Points on a hilly landscape, in no order, each with its height.
A climber steps from a point to the highest of its 2 nearest points, and stops where none of them is higher. Distance is the straight distance between rows; heights are no part of it.
(212): 86 116 85 134 86 77 86 125 84 106 101 114 96 84 118 120 91 112 87 83 125
 103 84 93 97 86 97 96 111 94 104 118 117 123 87  h=22.3
(1445): 110 106 108 94 80 113 87 84 83 109 84 59 134 112 99 88 89 111 137 102 75
 94 115 90 110 115 103 111 127 103 86 83 96 95 114  h=18.7
(1415): 88 109 100 96 108 102 78 94 74 73 88 99 88 116 91 84 120 105 101 84 78
 99 116 121 81 135 105 89 109 110 89 96 130 113 92  h=6.0
(1028): 88 103 105 124 81 126 87 110 89 99 92 100 66 98 126 70 109 143 88 100
 111 95 82 100 109 89 112 93 102 104 91 90 114 127 71  h=22.7
(1197): 112 84 77 89 132 79 74 79 92 56 112 79 124 107 88 96 100 73 113 134 107
 109 62 80 114 110 93 85 90 81 125 95 92 50 83  h=42.8
(342): 79 148 75 110 87 108 102 88 81 122 109 111 106 76 89 121 106 95 107 98
 88 74 106 109 104 119 116 84 110 97 85 104 126 89 105  h=20.1
(688): 113 92 82 117 83 102 80 116 94 110 100 82 122 124 100 83 95 98 117 95
 103 79 122 83 127 104 88 121 115 111 90 109 71 127 89  h=22.8
(678): 111 134 93 130 74 107 78 79 67 113 109 87 100 106 107 116 104 112 111 98
 90 80 104 108 107 98 103 115 106 97 82 125 103 113 108  h=10.5
(522): 116 102 81 107 102 98 74 99 114 91 101 86 98 131 77 109 112 65 74 111 96
 104 117 100 104 128 87 97 76 75 116 119 89 110 88  h=13.8
(93): 77 114 94 118 100 81 110 97 86 86 104 120 96 99 116 126 75 115 85 95 118
 98 73 99 89 81 88 86 112 80 104 94 144 90 101  h=24.8
(1304): 78 109 109 112 95 112 110 124 133 103 81 112 95 90 97 92 98 95 113 98
 119 104 88 109 88 113 91 103 104 93 100 106 100 104 82  h=36.0
(983): 119 105 112 121 63 86 73 93 111 111 111 91 87 97 112 101 114 117 95 119
 81 95 124 114 108 97 134 87 92 122 78 99 90 105 106  h=63.1
(1786): 94 118 110 104 82 98 83 90 108 79 113 97 86 86 108 104 86 134 122 113 62
 96 118 115 120 88 117 76 143 118 86 80 100 91 124  h=16.0
(1242): 116 78 93 71 127 77 95 113 93 88 98 91 104 127 76 104 94 74 89 98 60 109
 84 88 81 127 98 114 98 100 107 96 102 74 107  h=11.4
(690): 83 114 77 93 120 113 95 123 108 92 104 110 71 92 93 82 101 93 65 75 112
 105 119 92 124 80 100 58 105 89 127 93 119 119 91  h=30.9
(1744): 120 128 80 98 91 107 106 96 88 84 106 102 111 93 83 108 110 108 111 112
 107 115 83 108 92 69 74 109 101 82 89 96 106 68 114  h=44.8
(808): 115 83 106 75 112 82 113 85 83 57 111 119 103 119 63 94 115 84 104 96
 105 118 105 91 92 77 102 78 114 69 100 87 101 85 116  h=41.1
(1237): 97 69 115 107 113 87 123 122 100 115 100 91 95 99 83 65 89 81 110 79 145
 84 106 90 76 106 83 107 90 118 118 92 91 129 96  h=43.9
(619): 85 124 75 99 114 112 101 102 125 105 119 102 78 106 112 117 95 107 78 69
 90 98 90 106 114 67 98 44 95 89 121 94 126 118 102  h=28.2
(215): 88 98 110 105 115 114 96 99 125 119 83 127 94 87 137 114 111 111 90 97
 104 106 91 106 86 89 99 132 84 105 100 103 89 85 119  h=34.5
(138): 98 98 100 99 94 119 100 91 127 84 97 112 112 123 92 104 92 96 127 82 108
 86 89 113 94 105 72 109 117 77 93 114 90 110 121  h=10.3
(1111): 100 79 74 107 140 78 69 112 82 96 109 96 103 91 120 116 126 102 84 109
 81 98 124 101 109 128 112 91 75 129 119 101 126 104 84  h=20.9
(1531): 96 81 91 85 112 94 123 102 123 96 106 100 99 103 64 97 109 70 100 116
 112 98 117 87 104 107 92 127 98 91 97 77 67 87 101  h=21.5
(530): 118 94 130 116 116 101 108 95 93 108 91 98 110 85 104 96 107 88 71 105
 100 103 94 117 109 112 95 134 77 112 107 121 108 95 82  h=27.2
(1598): 86 68 118 100 90 106 126 115 106 115 79 90 109 110 110 92 74 102 98 115
 142 112 94 100 76 113 98 127 89 78 114 137 72 106 96  h=22.9
(56): 82 97 106 103 100 96 117 111 90 109 79 111 103 96 116 103 86 129 96 103
 142 104 77 89 93 92 83 109 101 91 96 83 119 81 100  h=27.8
(917): 101 85 81 108 103 74 75 101 98 101 105 81 109 111 93 85 105 56 66 125
 115 97 115 85 102 120 76 103 68 106 136 116 71 114 85  h=15.9
(503): 122 109 100 106 99 109 92 95 70 104 94 87 127 69 91 110 109 103 131 128
 75 96 94 93 107 118 111 118 105 119 83 85 111 67 103  h=51.3
(895): 108 115 120 90 98 86 107 98 125 89 104 94 104 83 102 99 97 86 104 78 76
 128 98 117 114 112 105 60 110 95 122 107 138 104 78  h=5.4
(1328): 116 93 128 113 103 101 114 82 92 103 77 93 108 117 99 91 100 107 82 111
 90 116 109 112 102 103 82 128 95 102 83 87 111 91 85  h=27.6
(184): 102 75 115 109 94 102 127 96 107 90 88 120 100 93 77 105 73 93 92 113
 140 113 76 99 80 79 96 113 103 67 106 110 76 88 112  h=31.0
(1089): 108 131 92 113 81 133 70 97 105 94 103 102 68 101 120 88 92 112 81 104
 68 103 119 106 106 75 108 48 115 113 106 100 118 125 92  h=19.3
(508): 97 54 118 78 117 111 140 113 90 107 118 81 121 86 79 87 110 99 132 96
 132 97 125 91 88 111 100 99 76 98 103 107 91 126 107  h=38.0
(158): 106 115 78 89 60 116 102 85 98 125 119 101 105 102 94 113 109 111 115 91
 113 72 103 115 76 102 127 92 91 98 66 105 106 92 127  h=36.7
(705): 103 107 85 112 114 122 88 108 98 124 109 102 99 88 111 85 118 113 129 96
 103 61 106 115 117 123 96 126 90 131 99 107 102 92 101  h=50.9
(412): 86 109 101 86 86 87 95 110 103 100 87 100 125 91 97 100 117 102 121 104
 100 103 115 89 110 122 111 97 102 100 88 87 100 91 100  h=40.4
(413): 108 89 94 93 122 95 59 93 73 115 99 105 93 93 107 109 130 110 74 97 83
 99 107 106 99 136 114 105 68 125 92 105 102 97 100  h=23.8
(1728): 109 69 96 108 118 69 109 84 91 110 108 104 128 104 87 102 108 100 109
 116 126 106 87 105 106 105 77 122 87 103 93 85 96 75 94  h=32.9
(1901): 104 128 91 87 98 84 117 100 120 82 128 104 68 110 121 111 92 107 114 124
 92 96 82 124 110 104 78 69 87 108 118 98 135 72 88  h=27.9
(1099): 89 101 108 89 96 111 113 112 119 96 90 80 120 88 97 85 100 94 155 95 135
 109 101 111 93 124 80 106 101 93 109 100 107 105 91  h=38.5
(1057): 138 76 115 102 80 87 123 112 103 92 101 113 93 96 89 101 89 109 71 106
 105 118 76 93 91 73 112 98 106 90 79 85 108 89 94  h=43.6
(222): 119 102 123 60 91 104 102 74 107 75 98 72 121 86 106 78 116 97 140 93
 100 133 103 88 117 92 94 118 118 103 108 74 95 90 101  h=16.7
(1303): 81 61 127 78 110 101 144 96 93 138 92 103 96 103 73 96 116 89 109 111
 117 93 137 69 87 102 97 108 95 91 102 93 65 114 83  h=16.6
(1669): 85 140 97 96 108 126 110 88 129 73 110 102 91 87 113 144 110 89 100 98
 89 113 115 115 104 65 102 64 82 98 106 102 104 128 98  h=23.5
(1368): 99 139 88 144 85 104 79 67 68 122 119 104 72 115 126 140 78 105 94 110
 81 95 110 114 105 83 113 93 109 114 83 118 100 116 89  h=12.6
(885): 121 99 96 86 104 101 102 105 116 94 94 104 115 103 85 89 93 94 108 96 59
 106 92 112 91 114 96 106 125 100 99 91 115 75 107  h=13.0
(1291): 95 84 98 93 101 91 114 132 121 93 100 108 75 103 76 89 95 85 82 112 110
 90 127 74 106 104 89 112 108 104 103 91 58 125 80  h=24.0
(1438): 111 86 90 103 89 88 102 93 85 119 99 74 134 124 94 101 94 90 113 98 98
 78 116 71 117 115 89 122 107 110 79 74 85 99 100  h=20.6
(1179): 96 105 97 80 104 85 116 106 105 72 103 101 99 106 110 70 86 102 105 107
 109 106 73 97 106 85 93 105 119 95 113 83 119 56 96  h=33.5
(1527): 85 113 126 113 92 109 92 85 103 114 105 93 85 83 107 85 93 136 127 103
 73 94 84 125 94 83 116 82 127 128 83 79 106 82 125  h=14.2
(1312): 86 90 109 123 126 102 98 118 139 103 86 111 93 80 127 105 76 100 74 106
 102 103 76 90 102 85 93 120 92 90 135 99 97 90 108  h=38.9
(195): 97 109 111 102 95 109 119 100 149 82 114 121 74 87 102 92 99 91 104 95
 116 86 76 126 91 100 97 91 93 101 95 95 121 100 87  h=33.9
(709): 108 106 97 81 91 81 107 109 108 80 108 70 100 81 68 71 79 64 107 89 127
 92 91 113 87 130 89 111 101 103 129 99 102 97 98  h=50.6
(869): 87 82 100 76 94 78 119 121 97 105 85 87 128 92 100 87 110 92 102 112 99
 105 114 76 77 120 89 114 104 120 96 86 82 108 96  h=43.8
(398): 81 74 113 102 106 131 120 104 103 131 81 93 102 117 108 79 88 128 87 71
 123 97 87 83 100 86 109 101 103 69 102 101 103 115 112  h=28.8
(1005): 106 120 68 141 115 120 83 89 73 126 111 104 83 120 119 140 89 103 83 93
 84 117 113 123 120 65 98 77 96 114 103 124 109 115 78  h=14.9
(1421): 84 123 102 67 93 103 100 110 124 69 97 93 91 91 115 86 98 90 95 85 97
 108 99 97 104 99 103 110 119 82 126 113 104 97 109  h=13.7
(1268): 116 124 115 83 82 105 100 78 105 105 102 92 121 75 91 91 105 83 117 65
 96 103 93 108 96 124 102 75 116 91 110 100 146 104 102  h=4.5
(628): 111 100 79 127 89 83 86 121 119 103 111 89 115 67 98 83 88 89 76 113 114
 91 98 101 123 92 89 100 97 94 136 133 90 117 92  h=28.4
(615): 95 69 99 91 102 69 120 106 112 101 109 81 100 112 84 60 90 85 119 94 135
 87 82 113 76 117 93 114 87 105 115 95 98 93 103  h=47.2
(1388): 105 136 75 113 97 90 123 94 106 90 125 110 69 118 113 141 82 106 132 127
 81 106 88 109 106 80 87 65 106 102 93 81 127 77 91  h=25.6
(287): 111 58 127 96 130 81 126 75 79 88 106 107 90 96 74 101 103 88 70 116 106
 111 112 112 102 104 91 132 89 93 111 110 77 102 92  h=35.3
(1333): 83 133 71 92 116 121 110 95 110 95 117 108 88 121 110 142 89 89 84 88
 102 93 103 110 87 61 103 52 76 116 107 104 107 142 84  h=25.7
(1104): 100 103 85 116 122 100 78 122 85 98 110 114 88 109 94 135 109 77 98 81
 79 111 109 108 110 108 118 91 84 119 97 123 89 110 81  h=10.6
(1890): 103 76 118 105 89 98 101 113 101 109 91 122 106 98 123 114 85 101 84 92
 124 97 77 101 98 102 100 130 101 87 110 151 65 112 104  h=26.3
(1136): 102 114 98 71 89 116 87 82 112 74 94 90 104 115 91 87 110 86 107 86 100
 96 118 103 101 130 90 105 115 73 109 102 106 107 109  h=12.1
(440): 113 118 116 103 75 106 87 113 94 101 91 86 109 117 94 106 108 77 109 82
 129 87 106 79 102 112 92 107 80 90 99 119 86 117 106  h=27.1
(560): 116 101 104 94 102 90 111 87 114 81 121 110 98 86 90 95 112 80 101 98
 101 93 82 130 75 109 102 90 89 98 107 100 146 81 107  h=33.4
(1313): 110 71 125 71 115 108 134 106 99 112 88 115 114 91 68 97 112 84 102 110
 98 100 121 75 101 105 105 112 95 108 85 75 70 86 106  h=19.1
(1238): 95 85 114 110 123 90 122 91 105 69 92 88 88 114 87 93 86 97 67 122 93
 126 107 125 104 98 79 125 92 94 111 106 94 96 80  h=30.7
(479): 100 98 100 119 101 89 95 105 113 123 90 105 113 114 91 103 89 75 83 74
 90 105 80 104 83 105 101 113 104 77 114 134 102 104 106  h=21.7
(435): 85 82 111 78 100 132 108 118 73 122 89 82 121 88 102 78 106 125 94 97
 105 91 143 88 108 106 117 100 96 126 87 106 70 120 112  h=31.1
(1310): 103 130 108 122 101 100 76 92 93 111 94 87 85 103 121 55 108 104 124 92
 81 105 111 105 121 98 87 89 110 118 117 97 129 115 81  h=19.0
(5): 96 117 95 92 105 98 84 94 84 72 118 90 85 109 96 130 104 101 101 82 68
 103 114 112 103 86 129 89 97 114 82 94 99 97 128  h=15.8
(1572): 93 49 122 100 125 79 125 87 85 120 101 94 118 111 79 103 106 78 122 100
 124 105 93 90 102 118 87 131 87 106 90 89 67 101 82  h=28.9
(1067): 86 119 120 132 91 117 66 76 100 123 109 97 78 99 103 86 108 110 122 115
 72 84 111 132 88 113 118 75 121 133 92 98 101 102 110  h=12.5
(1581): 79 101 102 111 80 128 107 111 90 105 85 116 98 93 120 89 102 139 88 95
 135 81 109 103 104 104 111 93 108 95 86 111 118 119 89  h=25.0
(1036): 105 89 71 124 96 107 74 110 99 137 109 113 95 101 119 75 122 108 102 98
 106 95 106 116 112 98 111 128 94 120 94 128 88 106 82  h=46.2
(1883): 99 121 117 76 82 110 92 110 117 88 87 72 103 87 120 77 105 102 122 81
 100 111 110 82 118 89 101 119 117 100 112 99 83 116 107  h=15.2
(42): 108 93 106 94 104 92 116 106 133 85 116 116 101 102 119 130 95 88 83 108
 82 99 90 109 110 89 117 80 83 98 111 113 113 75 106  h=46.5
(1539): 87 101 92 112 104 92 98 138 113 106 95 118 77 100 77 95 96 100 99 80 108
 98 119 86 112 102 109 89 113 114 78 77 87 119 82  h=26.2
(830): 104 116 91 104 95 80 103 110 100 99 88 83 94 108 115 82 87 131 96 120 62
 107 97 99 106 100 70 117 121 103 106 98 115 98 91  h=16.2
(1090): 80 155 90 106 107 104 123 80 103 111 117 117 72 96 114 121 81 120 115
 119 68 94 65 113 91 85 88 70 98 117 91 91 123 102 84  h=23.4
(1694): 84 123 96 83 77 104 94 89 75 87 91 99 88 125 101 88 98 117 112 88 100 86
 113 115 71 116 107 91 117 105 76 82 127 91 119  h=7.4
(1456): 103 95 98 108 111 79 91 81 103 89 105 91 112 96 84 106 129 93 122 106 96
 109 99 106 112 114 97 100 84 89 90 78 122 89 95  h=36.8
(1327): 116 114 78 104 59 109 87 100 107 121 110 84 94 102 110 102 118 108 129
 119 102 75 118 109 88 121 120 123 91 104 83 107 99 92 111  h=39.6
(1047): 110 144 96 115 92 121 95 87 97 99 118 119 96 65 123 126 97 98 135 114 86
 58 105 98 114 111 88 97 104 117 106 101 110 102 130  h=64.1
(784): 89 99 94 70 120 76 119 123 113 85 96 76 90 114 106 93 101 101 78 103 66
 126 123 104 116 104 103 76 102 111 119 88 111 98 83  h=36.9
(1273): 77 131 81 86 123 115 90 98 92 71 123 102 85 112 101 132 103 85 116 69 73
 92 111 122 111 97 116 63 96 124 98 102 110 113 99  h=14.1
(1560): 75 77 114 95 110 73 125 109 106 89 89 93 113 89 113 72 82 104 101 96 122
 99 86 79 104 88 90 108 121 101 114 72 111 96 100  h=30.6
(1008): 127 84 115 85 92 104 112 96 72 98 100 118 119 103 101 128 86 101 81 89
 119 90 90 94 97 96 99 132 103 87 90 127 82 89 130  h=30.5
(1434): 99 81 79 87 140 92 77 78 93 62 106 81 110 112 97 133 112 82 102 111 96
 103 86 83 117 105 99 102 80 73 113 96 109 76 115  h=50.2
(1198): 100 54 95 102 116 80 139 99 86 101 107 111 99 88 80 76 71 77 83 118 132
 103 81 68 76 59 112 110 120 97 120 77 62 69 95  h=36.1
(1627): 97 120 92 106 104 101 89 106 118 107 100 117 83 101 99 137 115 103 80 91
 88 127 100 109 94 79 91 99 76 90 94 121 72 116 104  h=36.2
(432): 108 89 91 127 98 89 101 100 114 116 100 108 101 100 90 97 93 111 82 91
 146 81 112 99 102 97 80 100 95 86 100 88 114 117 104  h=38.6
(358): 86 96 100 69 129 90 124 109 111 80 111 91 80 93 84 84 102 99 60 93 96
 104 125 102 137 92 98 69 100 91 128 96 106 107 93  h=33.7
(484): 113 75 111 100 111 78 100 78 83 93 120 109 93 106 93 101 127 91 87 75
 109 88 93 121 83 112 118 108 77 100 93 110 132 104 112  h=30.2
(1880): 88 81 113 82 113 137 112 115 82 113 99 96 120 97 105 98 108 121 117 86
 129 100 134 98 88 112 105 100 71 99 92 118 95 119 124  h=34.4
(1157): 110 103 90 80 108 95 86 77 96 48 105 82 110 116 110 104 106 95 94 121
 100 99 103 99 108 96 72 121 95 75 127 100 107 78 127  h=59.8
(1700): 79 123 73 131 90 78 89 111 93 122 95 122 94 102 118 115 94 132 112 105
 86 96 92 101 100 103 85 96 124 92 99 117 114 107 97  h=20.0
(910): 100 92 82 86 99 97 100 91 100 85 92 77 125 113 108 86 93 101 89 115 111
 83 115 86 93 99 62 140 110 85 118 95 88 97 127  h=70.6
(1129): 84 97 120 106 87 143 102 103 74 123 80 94 108 82 118 105 91 142 87 101
 127 94 128 103 106 94 126 106 100 114 74 103 87 107 112  h=28.0
(1706): 115 78 110 102 90 104 112 112 104 133 83 121 83 114 87 107 86 87 65 82
 106 110 106 100 66 111 110 120 112 78 94 121 87 115 97  h=21.6
(1355): 93 129 82 122 99 115 73 100 104 118 117 122 90 72 133 92 117 108 128 102
 84 64 103 105 117 99 111 92 104 125 115 119 107 103 117  h=56.7
(1826): 121 84 126 86 85 100 127 108 91 89 91 105 108 93 87 87 107 112 107 97
 116 119 93 75 102 60 122 91 112 90 76 79 91 90 109  h=47.1
(556): 92 102 115 129 83 109 68 55 74 127 114 104 94 99 105 112 103 115 92 104
 88 82 117 136 83 109 136 90 118 120 74 103 103 99 116  h=12.9
(1764): 100 76 113 126 115 82 108 105 116 117 82 91 93 87 110 86 66 88 60 102
 121 105 84 92 78 93 85 130 89 100 133 91 93 104 98  h=42.6
(745): 97 70 102 88 110 101 99 82 95 79 88 68 128 95 86 95 108 68 123 115 126
 97 84 80 86 120 97 129 90 72 116 104 88 99 113  h=33.6
(1789): 114 87 107 98 64 99 82 120 114 114 97 102 100 89 112 88 112 132 89 91
 103 90 116 88 106 86 124 87 98 110 86 106 76 128 121  h=56.8
(1759): 78 118 67 96 122 111 83 121 112 91 107 115 81 101 82 84 111 93 101 73 96
 98 122 108 117 99 93 92 113 102 106 97 98 114 98  h=28.3
(436): 97 95 74 107 75 104 104 120 119 139 100 84 95 110 127 86 100 117 111 110
 113 89 111 96 98 105 114 134 96 107 87 108 82 100 86  h=42.5
(1143): 115 112 93 121 74 83 85 112 101 106 115 99 61 90 134 117 92 129 76 121
 76 95 123 107 100 94 136 82 100 131 94 95 117 99 94  h=69.8
(1358): 92 90 77 110 93 74 108 115 107 112 94 113 84 121 112 87 82 136 99 113 93
 91 92 106 96 117 89 113 124 104 88 92 116 85 83  h=17.8
(674): 126 133 102 118 100 103 106 110 91 88 108 107 106 68 103 128 86 94 136
 118 78 87 97 99 118 105 87 109 111 120 98 91 120 74 108  h=57.0
(534): 118 101 109 123 65 107 98 106 102 106 107 106 68 94 117 121 83 130 68
 107 82 97 79 99 102 96 131 86 102 104 73 79 113 106 80  h=63.3
(1707): 94 128 113 96 84 117 111 95 98 95 93 116 102 79 127 113 90 115 91 101 87
 97 67 98 77 71 107 99 102 105 89 96 120 90 113  h=38.7
(1489): 87 83 91 86 113 56 111 117 102 87 99 93 110 108 109 98 98 99 69 119 77
 111 113 89 101 107 84 109 102 113 110 92 91 96 89  h=40.1
(1335): 84 127 91 104 134 119 92 108 98 76 103 93 85 103 84 130 111 84 114 91 79
 107 123 115 134 118 107 90 86 117 94 90 103 96 83  h=12.4
(1126): 98 117 96 113 108 105 96 113 123 99 113 112 87 87 134 103 98 108 95 96
 80 79 92 109 124 92 106 95 99 114 116 114 117 96 96  h=51.4
(1177): 85 107 91 90 89 121 100 87 100 76 100 121 112 114 102 109 101 95 137 89
 111 76 101 116 68 120 100 101 117 94 80 100 119 101 116  h=8.8
(1733): 126 110 99 97 101 97 89 105 90 69 92 87 107 107 99 108 91 118 101 113 40
 108 114 112 108 110 83 111 121 110 92 103 106 100 103  h=14.5
(1018): 90 83 106 93 109 104 119 115 109 103 106 78 117 77 84 62 112 87 136 83
 142 100 118 99 107 106 84 98 99 109 115 100 89 140 84  h=41.0
(1278): 101 74 128 75 119 80 115 94 84 76 102 109 88 100 57 101 133 102 126 96
 97 117 101 100 92 93 92 106 95 82 93 100 87 108 112  h=46.8
(533): 112 112 105 118 90 102 113 90 111 115 94 111 119 110 95 118 73 89 91 90
 90 98 73 97 102 86 89 102 112 75 94 109 116 84 106  h=23.7
(166): 120 69 101 100 109 68 138 114 88 85 116 105 82 79 69 101 73 89 66 123
 120 119 84 90 94 71 102 108 101 103 102 79 83 80 87  h=40.0
(1501): 106 101 101 101 123 90 93 108 116 89 106 82 107 81 79 84 99 60 89 88 96
 115 110 112 120 119 95 78 95 98 139 109 115 116 76  h=6.4
(1347): 87 76 124 88 96 69 115 86 108 51 101 102 101 114 90 75 84 86 109 95 119
 104 95 110 106 103 104 95 122 75 115 108 103 104 105  h=32.0
(338): 89 92 108 84 98 84 123 113 98 94 83 103 125 93 109 87 99 108 94 123 93
 116 101 60 115 74 96 94 117 117 83 55 82 74 87  h=39.5
(595): 82 62 108 80 115 102 126 88 95 127 96 67 122 124 89 79 124 97 134 97 99
 119 96 91 91 111 106 120 78 97 83 93 77 101 92  h=25.8
(1301): 113 53 97 92 109 115 140 101 84 119 99 111 104 97 78 85 75 106 91 116
 148 125 80 92 71 65 107 109 108 72 109 107 57 72 95  h=32.5
(303): 128 62 132 76 106 76 123 92 73 86 103 117 96 102 47 97 103 95 94 119 113
 111 90 102 78 98 83 105 88 87 105 111 76 87 105  h=40.8
(504): 117 107 100 127 86 113 75 94 112 113 95 108 77 108 107 92 107 120 70 84
 88 106 113 102 93 72 99 75 94 97 90 95 111 131 106  h=17.5
(246): 101 101 106 86 100 107 69 109 77 128 102 122 95 103 95 83 130 115 85 75
 92 94 95 114 97 116 112 78 74 134 88 127 89 107 110  h=26.8
(1083): 72 149 78 115 113 95 113 89 106 113 121 109 86 100 131 134 105 97 128
 119 76 98 90 119 101 94 100 52 85 118 119 120 125 118 74  h=21.4
(1262): 85 111 117 77 104 91 115 118 118 84 86 98 94 92 107 92 86 103 103 92 78
 122 98 77 128 83 114 95 124 106 95 67 96 84 96  h=36.6
(373): 114 108 123 90 103 102 110 104 111 79 100 126 104 98 122 114 98 95 89
 108 94 122 64 90 87 62 106 87 88 104 101 98 106 59 109  h=42.1
(903): 87 135 93 94 105 123 82 97 105 117 113 122 86 103 100 94 107 93 87 77 68
 82 90 121 85 100 111 78 86 132 91 116 100 109 102  h=29.4
(1487): 99 92 87 77 120 104 65 64 94 99 86 59 107 96 102 88 119 113 122 114 69
 92 80 73 118 128 109 108 97 94 83 84 108 85 103  h=21.1
(1821): 94 88 128 93 121 97 109 95 93 131 84 111 95 95 108 98 122 98 82 88 112
 118 90 111 86 103 97 132 74 96 108 118 86 95 103  h=30.4
(1584): 107 101 90 140 97 123 89 105 111 137 92 111 86 106 121 98 81 111 77 94
 129 69 98 79 112 99 87 110 101 89 109 84 117 107 95  h=42.4
(623): 77 81 94 87 120 104 85 79 88 115 82 65 117 109 91 79 130 107 120 100 85
 98 107 87 103 128 102 109 91 110 82 73 88 106 97  h=23.3
(228): 113 82 123 77 81 97 116 113 115 94 97 115 98 86 97 95 113 112 101 83 95
 103 94 95 84 84 123 90 102 92 90 107 94 112 133  h=51.6
(79): 92 102 109 96 94 92 107 108 91 105 88 123 70 130 106 116 87 99 56 90 91
 115 105 96 94 103 117 100 102 89 86 115 91 104 85  h=24.2
(1218): 106 119 95 120 87 108 86 105 131 113 115 132 91 90 115 130 98 90 82 94
 102 100 74 102 85 77 96 82 77 104 97 127 88 134 86  h=33.3
(35): 130 56 116 81 106 88 109 100 67 94 94 115 133 91 71 124 100 90 98 108
 118 101 101 82 86 114 90 118 100 89 97 110 76 94 121  h=35.5
(759): 107 103 81 105 87 96 72 83 61 108 91 85 116 120 94 122 108 113 94 98 94
 97 113 99 109 121 100 129 103 87 76 114 84 105 101  h=9.5
(670): 85 127 86 119 81 117 82 108 79 124 97 119 97 93 107 96 106 104 79 99 106
 81 122 101 112 105 125 88 104 114 85 117 107 101 87  h=22.4
(1670): 80 130 99 87 75 115 93 92 113 128 113 119 91 93 94 109 91 121 82 84 89
 76 78 108 82 89 124 61 98 118 69 95 92 115 113  h=31.5
(1016): 111 86 111 124 100 111 101 110 100 116 91 112 80 98 112 111 60 99 54 87
 141 85 73 93 89 105 93 122 96 87 116 98 102 104 93  h=46.7
(1686): 90 101 104 94 93 121 102 101 108 110 77 92 96 109 111 84 84 139 83 81 93
 92 83 75 119 90 93 88 122 76 99 66 114 103 109  h=31.6
(1479): 110 122 98 85 105 103 95 89 97 99 101 112 109 95 91 131 119 103 92 98 83
 120 73 114 79 87 74 106 70 92 90 113 91 84 126  h=40.5
(535): 119 79 92 83 92 90 108 121 80 111 90 84 142 74 102 100 109 93 117 126 89
 105 104 80 71 124 107 120 103 135 83 79 100 77 93  h=46.9
(1233): 91 99 118 86 102 99 94 105 84 86 90 85 111 106 78 112 116 67 134 83 121
 95 87 75 99 126 109 116 90 80 99 107 90 106 105  h=30.0
(537): 86 116 112 92 92 105 92 110 118 90 99 92 75 91 125 94 83 124 88 73 80
 104 79 79 130 87 120 68 119 91 113 62 123 106 96  h=34.0
(404): 99 101 115 121 95 109 65 74 79 125 96 126 92 107 113 111 104 118 74 75
 100 102 115 118 89 87 112 79 99 115 79 109 90 125 117  h=15.4
(1315): 98 122 90 80 74 115 112 76 105 121 108 136 101 106 90 122 100 107 81 104
 102 93 89 113 67 91 112 77 89 96 62 92 101 90 112  h=33.8
(646): 91 107 89 76 110 79 111 109 128 63 111 85 86 118 111 102 72 89 99 122 95
 110 85 120 114 103 87 87 95 97 136 103 108 57 92  h=30.3
(134): 116 109 95 118 71 132 83 111 105 118 94 103 97 131 101 93 96 106 106 86
 117 84 109 101 99 100 94 103 97 99 79 121 83 123 96  h=24.9
(1841): 120 93 98 83 112 116 92 63 101 95 98 67 128 90 94 79 122 104 147 113 82
 109 78 98 126 110 88 121 110 82 100 89 107 80 96  h=18.8
(1341): 111 59 111 98 103 104 112 112 96 127 95 87 132 112 122 98 85 92 111 101
 120 93 99 95 86 125 100 145 89 110 103 120 85 97 99  h=20.4
(1583): 83 85 98 108 102 84 57 100 90 112 88 96 103 113 109 83 141 98 111 102 96
 110 128 86 102 114 116 102 81 124 92 88 75 120 92  h=20.7
(100): 94 129 73 125 111 131 95 88 90 116 107 123 93 105 127 117 97 93 70 115
 87 106 100 121 98 73 86 65 86 107 120 139 129 118 72  h=17.1
(1711): 104 119 109 91 94 116 75 81 79 109 92 54 106 90 105 59 111 106 129 93 77
 95 120 101 117 128 100 105 121 124 106 84 108 110 90  h=17.4
(1691): 106 97 86 105 103 86 85 118 105 105 107 107 89 100 70 124 125 89 111 91
 92 113 109 111 94 123 110 117 84 108 76 103 74 109 90  h=9.0
(1672): 96 97 79 102 97 82 53 111 88 94 94 91 116 110 119 83 134 72 90 122 105
 106 127 70 103 111 91 97 75 107 123 106 98 120 82  h=18.2
(927): 96 128 103 129 78 128 70 102 104 102 95 105 59 95 129 65 93 120 116 104
 80 104 90 101 120 85 106 70 126 111 106 93 116 125 73  h=20.8
(336): 114 93 78 93 98 91 91 94 93 96 98 91 112 124 63 117 105 86 84 96 89 103
 113 88 99 112 88 120 104 67 94 107 83 104 119  h=11.7
(1517): 88 129 92 100 95 105 79 80 89 88 116 102 103 90 95 127 97 103 123 108 54
 86 107 118 103 113 121 75 124 112 83 93 108 89 117  h=17.9
(144): 103 87 99 98 97 114 115 84 112 97 87 80 149 85 91 91 108 77 129 123 136
 114 106 88 93 90 89 112 100 70 113 87 95 83 111  h=37.4
(564): 82 129 81 127 108 96 90 84 91 118 113 117 98 90 122 124 120 95 95 106 81
 105 95 125 96 100 107 89 85 103 107 136 121 110 78  h=19.2
(1385): 109 110 90 102 100 71 95 89 113 68 108 90 128 95 87 107 98 70 128 135
 116 120 87 96 121 103 81 88 96 77 120 86 99 60 87  h=38.3
(122): 92 84 113 98 72 92 110 113 113 97 77 93 124 93 120 92 96 135 125 114 105
 118 94 67 111 74 108 92 117 91 85 72 89 99 107  h=43.1
(1860): 92 89 99 108 96 136 125 91 106 119 89 111 113 115 103 98 80 110 109 81
 115 92 82 94 93 75 115 107 122 74 82 93 115 83 120  h=26.1
(1080): 102 100 109 106 96 94 116 94 125 73 99 105 110 96 78 101 77 74 104 118
 129 109 84 100 118 86 89 99 99 74 111 94 87 72 102  h=34.6
(1295): 112 57 123 76 116 80 116 70 91 61 109 97 108 113 66 70 95 74 118 100 118
 100 98 88 94 84 92 101 114 77 122 86 85 94 121  h=36.3
(1799): 80 99 107 104 110 105 116 102 115 70 90 101 67 124 106 105 73 96 57 105
 109 108 93 102 107 89 98 97 99 74 118 106 104 100 90  h=27.3
(969): 117 108 87 101 98 118 112 92 89 114 89 88 128 93 104 84 113 116 135 120
 113 113 105 93 81 76 84 108 106 88 99 78 118 70 116  h=40.9
(902): 106 75 134 68 102 105 111 107 66 109 87 112 102 105 83 108 102 115 105
 97 110 97 121 87 96 115 110 109 91 126 72 87 68 91 118  h=16.8
(727): 121 95 88 98 119 93 87 118 103 103 96 98 89 123 79 104 95 91 75 81 63
 107 116 99 89 105 85 120 102 103 106 104 86 109 114  h=9.9
(1704): 106 88 94 94 116 71 101 125 110 79 117 96 92 84 67 110 118 70 105 89 88
 111 120 96 104 112 114 94 95 104 109 96 97 119 93  h=7.6
(1476): 108 107 91 132 94 105 83 126 118 92 112 117 93 84 103 107 82 83 83 98
 110 101 69 114 100 85 87 103 90 97 123 150 85 120 90  h=30.8

Where does a climber stop that starts at each point below?
(1177): (1047)
(522): (1047)
(1415): (1047)
(1313): (1047)
(678): (1179)
(1242): (1179)

Call two points neighbours if one is among the 2 nearest of the other. Go from one point of each pair to the other, from neighbour to neighbour, staying as high as possible. Name the lowest point that can't be avoided.
(1047) / (1744): (1711)
(709) / (1047): (484)
(910) / (1143): (184)
